A landscape with many peaks, sampled at points; each row gives a point and its height.
A climber steps from a point to whichever of its 4 nearest points has the largest rise for the distance, and stops where none of them is higher. Distance is the straight distance between rows; heights are no part of it.
k_257: [  3 -22   5   7  32  11  21  -5  18 -26  -8  -9  19 -12   5 -27 -10   5
  13 -34   5 -23  -1  35  18  -1  16 -18]  h=392
k_60: [-28  -7  12  14 -18  11 -20  -9  -6 -18 -10  13  -2   2 -26   0  -6  15
  -5  11  -4  10  17  16 -15  26  -5  12]  h=230
k_86: [-23  12  12  11 -15   7 -12  -1  10 -13  -7  19  -3   7 -28   4 -11  11
 -10  -5 -18  -1  14   9 -13  18   3   0]  h=362
k_68: [-12   7  -9  -6  -8  -4 -23  16   9   4  33  12   4  -9 -10  -1 -25 -15
  -9  11 -22 -17 -13  -3  12   6  15   2]  h=537
k_258: [ -2  -9 -13  11   7  -9   5 -15 -11  22  -3  -2 -13  -6  -2  23  18   6
   3  34  -9  26  -9  -9 -16   2  -4   8]  h=697
k_819: [-10   4 -11  17  -8  -9  10  -3 -15   9  -1   7 -13  -5 -12  14   2   0
  -1  16  -2   5   2  -2 -11   3  -3   1]  h=481
k_769: [ -4   9   7  -4  -6  -8  17  17  16   2   6   9  -1  10  -3   1 -16  -9
  -7  -3  -6 -13   3   4   3  12   9  -2]  h=528
k_956: [ -4  -9   9  18  -8   2  10  -3   7 -16 -21 -13  -3  21 -18 -16  -7  17
  11 -11  19 -15  32   3  -9  -4 -11 -12]  h=668
k_789: [ -6   9  -4 -12   0 -10  -5  16   8  12  26  13   8  -4  -4 -11 -13 -26
  -3  -7 -21  -5 -24   9   7  18  13  -5]  h=648
k_674: [-18  -4 -22  27  -2  -6   8  -9  -9   2   3   2  -4 -17 -16  16   4  -2
  -5  27 -14   2  -3  -8 -19   4  -7  17]  h=507
k_569: [ 14  -2  -1  28  -3  -9  14 -15  -7 -12 -22 -20 -10  18 -16 -12  -4   6
  16  -3   5  -9  27 -16  -5  -8 -14 -16]  h=670
k_433: [-17  12 -17   9  -9  -7 -12   4   0  -7  18  23  -4  -9 -16   6  -8  -5
 -17  10 -19 -19  -8  -6   3  15   8   3]  h=405
k_691: [ 14  20  13 -22 -12  12  -1  10  -6  11  -3   9 -10  11  28   8  12  -5
  -1  -8  21  14   1  -2   3  -9 -10   4]  h=566
k_24: [-14 -21 -13  29  -1 -19  13 -16  -7   3 -12   0 -13 -11 -16  11   1   3
  10  14  -4  11   2   8 -20   8 -13   3]  h=485
k_784: [ 13   0   2  24  -3  -5  18  -1  -3 -12 -18 -17  -4  22 -15  -1   5   2
   9  -8  15 -17  14 -14   4 -21  -5 -12]  h=659
k_577: [ -1  14 -21 -13   8  -9 -24 -11 -21  -3  11  -2  -2 -19   0  -1   2  -3
  -5  28 -13 -12 -19 -29  -8  -9  14   7]  h=465
k_357: [  2  -1  -5  19 -10 -15  19  -5  -9   8 -16   6 -13  18 -11  18   9  -4
  -1   5  -2   7   8 -10 -21   7  -4  -2]  h=705
k_77: [ -2  16   2 -26  -7   1  -8   2  -5  10   7  16 -10   5  16  12   9   0
  -5   6   0   9 -22  -8   6   6   0   3]  h=590
k_892: [ -7   0  -1   4   2  -3 -26  21  14   2  26  20   6 -14  -9 -10 -32  -1
 -14  -5 -27 -24  -8   3  13  11   7   5]  h=543
k_716: [ -3  22  -3 -31  -7   3 -14  10  -5   9  14  15  -5 -11  17   3  -6  -1
  -4  11   3   8 -26  -9  17   2   7   0]  h=587
k_855: [-27   2 -12  20  -6  10 -15  -3   1 -11  21   6   6 -22 -27  -2  -2   2
 -14  24 -19 -15   5  -6 -10  11   3  17]  h=512
k_150: [ 12  -3  12  11  21  -3  21   2   4 -35  -7 -13   3  10   2 -11   5  -3
   5 -29  13 -16  -4  11  29 -21  10 -29]  h=719
k_11: [  2  15 -14 -18  -6  12 -16   0 -18  18  12  15  -8 -13  18  13  11  22
   5  23  15   9 -19 -11   6  10 -11   7]  h=666
k_922: [  0   0 -26 -13  11   3 -19 -10 -19   4  13 -19  -1 -38  -4   7  12  -2
  -4  29  -8  -1 -17 -28  -9 -12   6  16]  h=194
k_200: [  1  15  10  -8 -16  -5  10   6   1  11  -2  -3  -4  22   4   8   2  -9
  -8  -3  -2  -1  -3  -4  -1   0  -3   3]  h=220
k_622: [ 23 -15  -9   0  -5   8   6 -20 -14  22 -12  -3 -14   3  19  24   8  13
  12  12   7  31  10  -2  -9   6 -26  -4]  h=725
k_616: [  0  -2 -20 -19  11  12 -21 -13 -33  17   6   0   1 -31  10   7   8  27
  10  35   6   4 -19 -27   2  -7  -2   5]  h=67
k_605: [-11   7 -17  -8  -1 -12 -20   0  -1   8  20   6   1 -19  -4   5 -10 -12
 -11  11 -17 -22 -16 -15   5  -3  21  -1]  h=532
k_314: [ 21 -11   9  10   3  14  11   3  -8 -20 -15 -17  -7  21   9  -3  16   8
   8  -6  27  -1  -1 -23  18 -16  -4 -27]  h=579
k_594: [ -7   4  -3  22 -11   1  14 -14   4  -1 -17   3 -14  19 -17   9  -3   5
   0  -5   3  -1  24  -3 -17  13  -5   5]  h=691
k_665: [  3 -12  10  15  22   0  13   2  -7 -47 -21 -11   8   7   3  -8 -18  18
   7 -21  25 -36  -2 -12  26  -6  -4 -26]  h=756
k_69: [  1 -32  -4   2  31  -1 -10 -17  -1  27  -6   8 -20 -31  20  28  17   1
   4  30  -7  30  -3  19   5  -7 -24   1]  h=675
k_828: [  2  -1  11 -13   2   4  18  12  18  18  20  -9  21  12   0 -26  -8 -20
  -5 -27 -13 -11 -10  25  -8   0  10   0]  h=634
k_344: [ -8  -7   8  22 -12   8   3 -23   0 -24 -28 -15  -6  12 -19  -6  -9  16
  15  -6  17  11  36   6 -10  22 -13   1]  h=677
k_937: [ -4  15  -6 -37  -5  10 -21  12  -6   5  37   4  12 -24  18  -9  -6 -12
  20  -7  -5  33 -21   6  13  19   5  -1]  h=761
k_174: [ -2  11  -3 -37  -7   3  -7  15  -4   7  27  18  -2  -7  19   2 -12 -12
  19  -5   9  22 -24   2  14   6   3  10]  h=679
k_441: [ -6   6  -2   9 -14 -14  12  -5 -12   5  -8   4  -6  16  -4  14   7   0
  -3   5  -4  -3   4 -13 -18  -2  -5  -4]  h=626
k_603: [ 10   7  16  -8   1   9  13  23  11  -2  -5 -15   3  17  20  -3  13 -12
   0 -22  17  11   2   3  24 -29  -2  -5]  h=357
k_703: [  5 -13  -2  28  -3 -10  20 -19  -5  -1 -28 -12  -8  14 -18  -5  -8  11
  11  -5   9  12  22  -1 -17   6 -14   0]  h=678
k_590: [  6  -5  19  -7   7   1  22   9  32   5  10  -4  16   7 -12 -24 -16  -6
  -2 -31 -13 -13  10  34  -7   6  12   3]  h=636
k_159: [-27   4 -18  22 -12   4  -8  -4  -6  -5  12  15  -2  -8 -23  11  -5   6
 -19  15 -14  -6  -8  -5 -12  10   3   6]  h=459
k_722: [ -5  22  -2 -27  -8  -1  -4  15   2  11  14  17  -2   7  24   6   2  -7
   1  -1  -1  17 -27  -1  14   7   5   5]  h=621
k_165: [ 10   8  15 -10  -3   5  18  12  13   1  -4 -11  -1  23  21 -13  13 -15
  -9 -27  15   0   8   5  14 -30   7  -5]  h=470
k_702: [  9  -6  10   3  15   5  15   6  24 -21 -17  -6   3  12  -1 -26 -12   7
   9 -28  14 -32  13  20  16  -4  11 -11]  h=717
k_695: [ -7   1   7  -1  -4  -6  -3  22  27  11  25   7  16  -4  -5 -15 -23  -4
  -6 -12 -19  -6  -2  22  -7  21   9  -2]  h=627
k_415: [-13   6  16   5 -20  10  -2  -4  17 -13 -25   6  -5  17 -18  -7  -7  13
  -3 -12   2 -12  30   4 -10  17   4   1]  h=645
k_535: [  2 -21  -4  15  40 -16  -8 -11   2  19  -6   1  -7 -33  18  26  26  -3
   1  25  -8  23  -8  23   6 -13 -16  -2]  h=593
k_863: [ 19   5  -1  -3 -18   9   4  -8 -20  20  -8   7 -14  12  19  28  18   6
   5   9  15  22   8 -13  -1  -1 -24   3]  h=745
k_14: [  4  -9   5  15  15   3   9  -6  -1 -55 -28  -9  10   1  -2 -13 -16  16
  18 -15  26 -32   6 -10  18 -12   1 -26]  h=749
k_414: [  9  -8   8   2  12   8  28   7  21  -4  -4 -14  14  12  -1 -30   5 -14
   0 -35  -4 -15   5  30   3  -7  14  -8]  h=500
k_724: [-15  14  13   5 -14  -2   2   6  24  -6  -1  16  -4   6 -19   0  -9   4
  -9  -4  -5 -17  15   8   0  16   4  -1]  h=735
k_862: [-29 -11 -13  32  -3   0   2 -11  -8  -4   6   4  -1 -23 -25   5   1   0
   0  22  -4   4   6   8 -13  24 -13  16]  h=413
k_195: [-15  10 -22  10  -3   2 -28  -3  -3 -11  24  -3   7 -39 -20  -2 -15  -6
 -20  14 -20 -17   9 -12  -4   2   1  14]  h=523
k_710: [ -5  12 -18  -5   5  -3 -34  -3  -8  -7  19   1  10 -29 -14  -5 -15  -9
 -12  13 -20 -20  -5 -28   4 -13  14  11]  h=525
k_587: [  2   5   7   4   1   0  22   4  22 -15 -16  -8   2  20  -5 -14  -4 -10
  -2 -18   4 -34  15   8  10 -18  -2  -9]  h=515
k_850: [ 25  18  -4  -9 -10  19   0  -3  -8  19  -6  13  -3   6  30   3  14   7
  12  -6  32  12  20  -7   4  -1 -32   5]  h=486
k_394: [-25   1  26  -7 -13   3 -16   8  17 -12  -2  17   1  11  -8  -9 -21   9
  -8  -1  -8 -13  17  20  -2  22  10   8]  h=562
k_506: [  7  -7  16  -1  12   4  29  12  12 -12  -6 -21   4  12   4 -13  14  -9
   3 -26   8 -19  -3  16  16 -19  10 -18]  h=586
k_340: [ 18   1  21  18  22  -1  16  13 -14 -46 -10 -11  -3   7  12   2   6   4
   0 -23  19  -6 -18  -7  24 -20   2 -39]  h=676
k_531: [ -6  18   5   5 -16 -10  18   3   6   0 -15   5   2  28 -13   0   2  -6
  -9 -12  -4 -13   8  -8  -7   2  -6   1]  h=314
k_958: [-15  -1  13   9 -15   7  -6  -9   7 -22 -23  -7   2  17 -15 -15 -11  17
   5  -8   8 -13  29   5  -9   4  -7   0]  h=671
k_869: [  7 -17 -17  -9  31  -1 -23 -16 -21  18   8 -26   0 -44   9  -1  15  10
   6  25   2  17 -14 -10 -22 -16  -4  11]  h=223
k_576: [ 23 -19   7  26   0  -5  20  -5  -9 -13 -21 -21  -8  20 -11  -3   4   7
  13  -3  23  -2  15 -23  -3 -13  -6 -20]  h=625
k_271: [ -6   1   3 -24  -6   0  -2  17   1  14  30 -10  14   3  13 -13  -5 -23
   3 -19  -8  15 -25  14  -6   8  14   3]  h=649
k_782: [  7  -8   3  12  23   1   6   0  10 -45 -11  -9   7  -2   4 -12 -17   8
   9 -25  12 -30  -2  15  35 -16   5 -21]  h=753
k_75: [  8 -22 -19   1  19  -5 -10 -11 -14  27   2  -1  -9 -21   9  19  14  14
   4  25   0  32 -16   0  -6 -11  -4   5]  h=646
k_390: [  3  -5  11  -6   1  17   9   2  22  16  20  -4  41   0  -4 -33  -7   7
  -1 -28 -21  -9  -1  33 -17  15   4   5]  h=622
k_764: [  2  -6   5 -11  -1   0   5  15   5  27  23 -10  32   9   4 -15 -11 -12
  -7 -27 -19  -1 -26  28 -18  14   9  -3]  h=617
k_559: [  8   8  22  13   7   3  21  10   4 -15 -17 -16   2  20   8 -10   9  -7
   0 -23  13 -12   4  -8  25 -27   5 -19]  h=728
k_134: [ -9   7  -9 -25   3 -10 -15  17   1   9  32  -1   8  -9   4  -1 -17 -15
  -3   4 -15   4 -33  -1   8  11  24   0]  h=651
k_164: [-13   3  -5   7  -1   5 -28  15  14  -5  27  11   5 -14 -25   3 -23   6
 -22   8 -21 -22   5 -10   7  11  10  11]  h=545
k_161: [ 21 -28 -11   3   9  -6   3 -15  -8  26 -17   0 -15   0  19  27  10   8
   9  13  -4  37   6  -1  -7   8 -18   2]  h=720
k_609: [ 29   8   8  -4 -17  12   6   1  -8   8 -20 -11  -5  18  15  10  19  -7
   2 -11  22  11  17 -15   3 -18 -15   0]  h=623
k_99: [-13  14  -8   8 -14 -14   1   8  -1   3   5  21  -5   1 -17   5   0  -5
  -8  11 -17  -9  -6  -6  -8   9   2   6]  h=271
k_539: [ 12 -16   9   2   9  32  20  -8  13   1   0 -13  34  -9  -6 -34   6   8
   1 -31 -19 -23  -1  43  -4  -8  11   6]  h=476
k_280: [ -5 -16  -8  29  10 -22  17 -17  -6  14 -12  -6 -17 -10  -1  18  10  -1
  11  12  -6  28   4   1 -15   9 -11   0]  h=489
k_480: [ -1  12 -14 -23  12  -8 -32   1 -13   1  20   8  -2 -18   0   2  -6 -11
 -10  15 -13 -10 -29 -21  24  -9  25   5]  h=527
k_627: [ -3   7   8 -21   0 -23  -1  15  11  11  21   2   5   6   2  -4  -5 -19
  -5  -8 -15   4 -17  10   2   5  16   9]  h=644
k_383: [ -7  26  -4 -35  -3   8 -14  20  -8   7  25  20   2 -12  25   0  -2  -2
  15   1  10  22 -18  -4  13  11  -9   5]  h=775
k_682: [ 30 -12  -5   9  -5  -2   5 -14  -6  21 -11 -12 -15  20  10  16   8  -1
   1   6  14  27  16  -9 -12  -1 -19  -8]  h=723
k_654: [  0  23  11 -30 -16   8   5  21   7   9   6  -7  -3   7  28  -4   6 -22
   4 -19  12  21 -11   5   0  -9  -1   4]  h=628
k_657: [  6 -18   7   7  27   3  26   2  13 -30 -10 -11  13   8   5 -23  -5  -6
   5 -33   4 -17   3  26  18 -13  12 -12]  h=638
k_833: [-23   3  -9  21 -11  -6   1  -3   1  -7   1  16   0  -2 -19   9  -3   5
  -8  11  -8 -13   3  -3 -18  20   2   9]  h=321
k_203: [  0   5   1  16  12  -2  11  -1  -3 -35 -23 -16   3  14  -8 -18 -11  11
   9 -18  24 -30  15  -5  11 -15  -7 -22]  h=739
k_860: [-14  -3 -20 -19  -3   5 -19   3 -24  14  14  -2  -7 -15   1  17  16  11
   2  33  -5   1 -25 -20  -3  -9   7  10]  h=724
k_326: [ -2  12   4 -29  -9   1  -2  14   2  11  13  -6   3  11  16  -6   0 -21
   9 -22  -1  18 -19  18  -1  -1   7   8]  h=643
k_37: [  5 -31 -14  11  27 -11  -8 -17  -3  24 -11   0 -18 -26  13  28  18   7
  11  24  -4  31 -10  12  -4  -7 -16  12]  h=660
k_212: [ 29  -7  12  19  12  -4  16   1 -10 -22 -16 -15  -4  23  -3  -6   8  -3
   3  -9  24 -14   5 -16   9 -17  -3 -25]  h=738
k_516: [ 40 -13   3   8  -6  13   9  -5 -10   9 -17 -13   0  25  13  16  15   3
  10   2  23  20  16 -19   0  -8 -20 -16]  h=703
k_49: [-13  12  -3  -5 -15 -15   3   8  -8   6 -15  12   0  19   5  15   2 -12
 -10   8 -10   5  -8 -13  -7   0   9   5]  h=313
k_786: [-14   3 -26  15   3 -10  -6  -9  -9   1   7   6  -4 -20 -19  11   1  -5
  -9  28  -5  -9 -10 -14 -12  -1  10  14]  h=469
k_122: [  0   7 -12 -14 -10  -3  -6   3 -16  17   1   9  -8   3   7  27  12   6
  -5  21   4  12 -20 -18   1  -2   6   6]  h=639
k_581: [  3  11  13 -28  -7  -2  12  19  10  14   5  -2   1  18  13  -5   4 -19
  -1 -24  -2   4  -6   7   1   3  10  -2]  h=624
k_884: [  1  12  15 -21   2  -1  16  22  11   7   3 -12  -3  21  14  -3   8 -20
  -6 -26   4   6  -2  11   4 -13   5  -5]  h=602
k_827: [ 12  -5   3  22  -7  -7  12   0  -4 -10 -22  -3  -7  18  -5  -1   3  -4
   0  -1  12  -6  11 -16  -5 -11  -4 -12]  h=647
k_813: [ -7 -21   5  20  -6  -3  -3 -30  -3 -25 -23 -20  -4  10 -20 -16 -10  18
  19  -5  23   7  33   4  -9   8  -9  -7]  h=673
k_59: [  1  11  12 -15  -4 -11  18  17  23   4  -1  -9   3  13   0 -14  -7 -21
  -9 -26  -3  -9  -1  11   5  -5   5  -6]  h=604
k_202: [ -7   8  15  -3 -10  -2   4  18  30   0   9  15   6   9  -5  -7 -16  -7
 -11  -9 -15 -10   3  13  -9  14   9  -2]  h=629
k_478: [ -4   1  12  -1  -9  -1  -2  16  35   8  11   6   9   4 -10 -18 -21  -2
  -6 -20 -14 -10   6  25  -4  22   6   8]  h=635
k_791: [  9   6 -22 -28   8   2 -32 -17 -27 -14  11 -19   8 -28  12  -8   1   3
 -13   8 -20  -4   3 -44  -4 -10  13   4]  h=501
k_189: [ 10  12   8   5 -17  -6  19  -1  -2   3 -21  -4   1  21   2  13  13  -7
  -3   0   4  -8  14 -16  -7 -10   1  -4]  h=552
k_567: [ 31  -8  -8  -2  -7  11   1  -9  -8  19  -9   4 -11   6  16  20   3  10
  10   0  22  16  10  -8  -7  -2 -23   2]  h=729
k_156: [-18 -17 -17  32   5 -13   7  -8  -9  10   5   3  -5 -20 -24  15  13   3
   3  20  -2  13  -1   6  -8  10  -5  13]  h=471
k_986: [  5 -10  20  -7   6  11  10  -1  30  -8  -9  -6  18   1  -2 -32 -13   6
   9 -27   3 -20  15  24   8   7  13   3]  h=662
k_270: [ 20   0  13   9 -10   6  18   4 -13  -1 -18 -14  -1  20   2   2  14  -7
   0  -5  19   1   9 -16   1 -15  -9  -8]  h=609
k_28: [  7  -6   9   9  17   3  22   5  12 -30 -16 -12   7   1  -1 -21  -7   1
   5 -28   8 -27  -4  13  23  -8  16 -21]  h=726
k_870: [ -3  17  -1 -26  -3 -13  -1  16   2  13  16  20   0   8   9   7  -6 -22
 -11   0 -12   2 -26  -2   3   4  13   0]  h=631
k_330: [ -1   3  22  -3  -7   2   9   7  28 -11 -15   3   2  15  -8 -21 -10  10
  -3 -21  -1 -23  20   5   9   3   6  -1]  h=613
k_342: [  2 -27 -16  -2  17  -2  -8 -17  -4  25   4   6 -10 -16  15  30  17  15
  15  25  -4  35  -7  12  -3   1 -22  -8]  h=712
k_273: [ 11 -11  -4   8  -5  -2   0 -13 -14  19 -10   3 -12   3   8  28  13   7
   2  21   0  29  -3  -3 -14   4  -9   9]  h=722
k_698: [-26  -1   7   7  -9   6 -18  10  16 -12  13  23   5  -2 -19   4 -16   9
 -16  11 -15  -6   5  13   2  20   2   5]  h=526
k_353: [  0  -4  23  -9   1   6  13   8  36   0   2   4  20   5  -4 -23 -20   5
  -2 -28  -9 -14  13  34  -4   9   1   4]  h=637
k_412: [  4 -18 -17   3   8   3 -13  -8 -13  19   9   2  -5 -26   0  22  21  12
   0  28   1  16 -13  -5  -5 -10  -6   4]  h=661
k_809: [  6  11 -23  -7  12 -12 -34  -8 -13 -10  13  -8   8 -25  -6  -9  -3 -13
 -16  11 -21 -20   1 -29 -10 -12  17  15]  h=524
k_564: [-10  -3  14  -4  -8   8  -3   2  27 -20 -20   2   8  14 -12 -17  -9  15
   3 -13  11 -21  27  15   5   9  10   2]  h=601
k_831: [  0 -15   0  41  15 -30  18 -23   4  -5 -18   3  -8 -10 -11   6   6  -3
  12   6  -6  26  21  19  -8  12 -14   3]  h=475
k_795: [-24  -9  31  -1  -5  13 -42   1   4 -13  20  20   2  -8 -14  -1  -8  12
 -20   4 -24  -1   6   7   8  12  19   1]  h=467
k_135: [-20  11  -5  10 -14  -9   6  -6   7  -7  -1  12  -3   3 -16  13  -1  -2
 -10  -1  -4 -15   7  -6 -20  12  -3   0]  h=163
k_951: [-11   9  -5  -5   1 -17   1  17  26   3  15  16   6  10  -8  -1 -17 -15
 -14  -7 -21 -10 -17   7   3  13  11   0]  h=641
k_987: [ 21   4  20  -1  -2  17  14   7   5 -10  -4 -10  -6  20  13   0  15  -9
  -2 -16  21   7   2  -4  25 -19  -4 -15]  h=342
k_247: [  1  -1 -21 -16  15   3 -29 -13 -24   3  11 -18   4 -38   2  -3  16  15
   6  30  -4   1 -10 -27  -9  -5  -4  16]  h=35
k_619: [  5  -2  14   5   7   1  12   6  10 -40 -20 -10   7   1  -5 -19  -8   8
  12 -28  18 -34  10   7  24 -12   7 -23]  h=752
k_374: [  0 -28  -2  10  38 -16  -4  -5   2  21  -7  -3  -7 -39  13  12  21   4
  10  26  -5  26  -9  18   2 -12 -11  15]  h=519
k_497: [ 15  13  15 -13  -3   6  14  -1   2  -2  -8 -13  -1  24  15  -3  14 -15
  -4 -20  13   4   8  -3  17 -21   4  -8]  h=272
k_350: [  2  28   3 -30  -7   6  -7  14   5   5  15  14  -4 -11  26  -7  -5  -7
  18 -20  19  28  -9   8   7   2 -10   6]  h=630
k_677: [ 28   0  15  10   5  20   3   9 -11 -16  -9  -8  -6  13  18   2  25  -7
  -2 -15  26   2   4 -16  26 -24 -10 -29]  h=458
k_337: [ -7   7  -9 -22   1  -5 -29   6 -16  -1  18   2  -1 -19   1   7  -5  -7
  -7  31 -16  -7 -22 -25   6 -11  16   8]  h=435
k_653: [  3  12  -9 -32   5   8 -20   6 -18   0  23  11 -11 -23  11  -8   5   4
   4  18  -8   4 -22 -16  23  -1  14   4]  h=478
k_384: [  3 -22  -2  26  29 -30   8 -21   5  20  -7   7 -13 -14  10  17  18  -6
   5  21  -9  35  -3  15  -6  -1 -13   2]  h=513
k_896: [  7  -4   9  15  22  -4  11  -1  -3 -49 -19  -9   7   4   1 -13 -16   9
   9 -21  14 -33  -4   0  22 -10  -2 -29]  h=767
k_675: [  9  13 -14 -32  15  -6 -26   0 -18  -5  24  -6  10 -30  10 -13 -12 -15
  -1  10  -7  -3 -13 -27  18  -3  30   2]  h=520
k_486: [  7  -9  -6  10 -10  -9  15  -5 -13  21 -13  -3 -12  19   7  20  15   0
   1  17  -4  18   6 -13 -19  -2  -7   3]  h=716
k_354: [  0  17 -17 -34   9  15 -38 -11 -25  -3  13  -2   1 -38   9  -1   5  15
  -1  27  -3   1 -10 -33  12  -9   9   5]  h=395
k_690: [  4   0 -15 -10   2  10 -11  -7 -27  19   3  14  -4 -10  10  24  16  22
   9  23  11  16 -13  -7  -2   2 -17  11]  h=771
k_806: [ -9  -6 -25   6  12  -7  -9 -17 -27   7  12  -9  -2 -29 -12   9   9  -7
  -6  30  -6  -6 -20 -17 -15 -11  -1  15]  h=432
k_96: [ -2   7  11  -6  -7  -5  14  16  27   3  -6  -6  11  15  -2 -22  -8  -7
  -9 -24 -11 -18  10  19   2   1   7   2]  h=632
k_585: [ -8  16  12   2  -8   1  11   4  26 -13 -12   0  -5  18  -6 -17  -9   3
  -5 -16   4 -20  25   8   1   2   1  -6]  h=578
k_106: [-11   7   6  13 -21   8   5 -12  12 -10 -17   3  -9  18 -20   0  -7  11
  -3  -8   0 -12  22   4 -13   8   2  -2]  h=788
k_16: [-18   5 -15  13 -10  -7   1  -2 -13   6   2   6  -3   4  -7  13   3  -1
 -10  26  -7  -2  -6 -13 -13   1   4   6]  h=408
k_343: [  2 -26 -14  -3  36 -13 -15  -9  -3  20  -8 -13  -5 -50  11   8  21  -4
  -5  27  -4  29 -10   9  -9 -19  -6  18]  h=394
k_430: [  6  25   5 -22 -12  13  -2   9  -3  13   4   7  -5   1  25  -4   4 -12
   5 -11  23  23   2   0  13  -6 -16   2]  h=599
k_520: [  1  29  -6 -24  -6  16  -6   2  -8  10   8  27   0   0  23  12   4  10
  20  -6  20  19  -1  -8   9   2 -13   6]  h=557
k_943: [ 22  25   0 -16 -13  14   2   4  -7  13   1  18  -2  17  24  10   9   1
   4 -18  29  15   8  -7  12  -8 -21   6]  h=563
k_737: [ -5   1   7 -27   0  -1  -4  12  -7  21  33 -13  25  -3  15 -12  -5 -21
   2 -16 -12  12 -29  16 -12   6   8  -5]  h=642
k_116: [ 26  -8  -1   4 -11   8   4 -10 -18  16 -12   1  -7  22  22  24  13   7
  -4  16   6  26  10  -7 -13   2 -11  -1]  h=730
k_667: [ 10 -13  23  -8  10  11  17   2  35   0  -2  -8  23   5   0 -32 -13   0
  10 -33  -3 -15  13  37   3   5   2   4]  h=640
k_411: [ -6   9   3 -35  -4  -4 -13  19   0  12  26   7   5  -9  16  -2 -10 -23
   0   3  -8  17 -36   7   7  11  17   2]  h=654
k_903: [  2   4   9   7   0  -6  19   9   4 -14 -21 -12  -2  19  -1  -5   1  -2
   0 -18  10 -19  16 -10   8 -14  -3  -8]  h=612
k_804: [-15  12  -8 -16  -4  -9 -11   6 -15  10   3  11 -10   1   5  11   0  -2
  -4  20  -5   3 -16 -10   0  -5   8   0]  h=736
k_448: [  8 -22   5   6  18  14  27   1  13  -6  -5 -15  23  -3  -8 -31   1  -6
   6 -30  -3 -18   7  36   6  -5   9  -7]  h=529
k_606: [-22   1 -22  17  -2   2 -17  -7  -9  -8  20   4   0 -22 -23   6  -8  -6
 -13  22 -18 -19   0  -4 -10   8   7  14]  h=509
k_191: [ -1   1 -21   4  16  -8 -26 -22 -23   2   8 -19   8 -38 -10 -11   1 -13
 -14  26 -14 -18   0 -26 -21 -11   1  20]  h=508
k_607: [ 39   3  -6   7  -6  22   0  -6 -14  10  -3   0  -9   9  17   4   7  -5
   1  -5  37   6  18  -4   7 -12 -36   0]  h=431
k_749: [-33  10   4  15 -18   7 -17   8   4 -17   0  19  -5  -8 -18   4 -11   8
 -13   7  -7  -3  -1  12  -5  19   0   1]  h=444
k_170: [ 16 -15  16  -5   1  19  12  -1  32   6  12  -5  37  -4  -7 -31  -9  12
   3 -27  -7 -12   0  42 -11  18   4   5]  h=633
k_240: [  0  14   2 -16 -14   7  -4   2  -4  14  -3  14  -9   8  19  20  12  10
  -1  17   7  22 -12 -14   3   0 -10   5]  h=737
k_790: [-18   0  22  -8 -18   3  -9   3  25 -19 -11  12   8  11 -15 -11  -6  12
 -13 -13  -1 -13  24  19   2  21   9   3]  h=742
k_742: [ -4  -3  -7  30 -10  -4   9 -15   0  -6 -17 -10  -9  13 -21  -5 -13  13
  15   2  10  13  29   5 -14  16 -10   8]  h=683
k_897: [-12  -9   4  24 -14   6   2 -12  -2 -17 -17   4 -10  17 -25  -3 -10  20
   6  -1   1  10  22  10 -27  26  -4   5]  h=664
k_591: [  4  13 -16 -31  14 -16 -33  -6 -15  -8  22  -8   5 -27  -1 -10 -11  -9
 -13  19 -22 -16  -4 -39   7 -12  29   9]  h=522
k_988: [ -8   3  -6   5 -11  -8   8   1 -13  15  -6  14   0  12   2  22   7   2
  -6  20  -8   8  -8 -13  -7  -2  -4   0]  h=506
k_250: [ 16 -17 -15  -1   1   4  -5 -15 -19  23  -4   0 -10   6  17  27  14   5
   9  13   2  35  -2  -7 -12   2 -25   3]  h=721
k_810: [ 12  -3  23 -10   5  -5  23  16  16  -5  -3 -14   6  14   7 -17  11 -18
   4 -27   1  -4  -4  12  11 -24  11 -12]  h=727
k_547: [-14  -3 -12   0   0  -5  -9   4 -19   7  12   5  -1 -14  -7  10   8  -5
 -10  30 -10  -6 -13 -14 -15  -1  10  13]  h=344
k_549: [  8  10  -6 -11 -12   2  -6  -6 -17  21   1   8 -14  11  18  23  11   8
   9  15  13  16  -8 -10  -1   6 -13   8]  h=770
k_917: [  3 -13  -6  30   5  10   0 -12  -5 -39 -27 -19  -1  12 -20 -13 -17  23
  14  -6  30 -27  15  -9   5  -4  -8 -17]  h=746
k_932: [ 18 -23  -1  21   0 -14  18 -20  -2  10 -16 -19 -11  21   0  11   4  -2
  11   2   4  19  18  -5 -14  -7  -8  -9]  h=674
k_141: [ -8 -31 -16  25  15 -19  15 -18 -12  14   4  -4 -11 -25  -4  15  11  -1
   6  27  -6  22  -5   6 -15   0  -3  15]  h=468
k_601: [ 13  15   9 -10 -18   2  11   4  -4  15  -6   2  -7  22  16  12  17  -7
  -1   0   9  14   4 -13  13  -7  -9   5]  h=603
k_351: [-32  -4  16  12 -14  10 -22  -6   0 -24   3  18  -8   4 -31  -3  -3  19
  -5  10  -4  -2  14   6  -9  24   1   6]  h=195
k_192: [-16   7   7   2  -5   6 -24  14  21  -6  19  15  11  -1 -13  -7 -24   4
 -16  -4 -17  -9   0  10   1  19   6   1]  h=581
k_179: [-11 -11 -13  10   0  -5   4 -15 -19   9  -3   7  -9  -5  -7  19   7  -2
   0  27 -12   5 -14  -9 -14  -4  -4  11]  h=597
k_743: [ -3 -22  23  -2  -6   9  -8  11  30  10  17  14  21   0  -8 -15 -20  12
 -10 -10 -18   3  -1  29  -5  22  11   3]  h=534

Where does a climber stop that starts at each point below?
k_691 | k_383
k_819 | k_690
k_390 | k_896
k_988 | k_690
k_743 | k_896
k_827 | k_106
k_270 | k_106
k_828 | k_896
k_695 | k_896
k_161 | k_690
k_737 | k_383
k_951 | k_383
k_764 | k_383

Call two points neighbours if one is among the 4 nearest of the other. Go from one point of each pair to the other, from neighbour to neighbour, staying as high as possible. Name the lowest point that can't be avoided.
k_896 and k_860 | k_122
k_212 and k_383 | k_202
k_860 and k_810 | k_59
k_212 and k_559 | k_340
k_106 and k_690 | k_594
k_559 and k_896 | k_150

Write out the way that a climber takes from each point below.
k_932 | k_682, k_116, k_863, k_549, k_690
k_531 | k_441, k_357, k_486, k_116, k_863, k_549, k_690
k_96 | k_353, k_986, k_702, k_619, k_896
k_607 | k_567, k_863, k_549, k_690
k_539 | k_170, k_667, k_986, k_702, k_619, k_896
k_448 | k_657, k_28, k_619, k_896
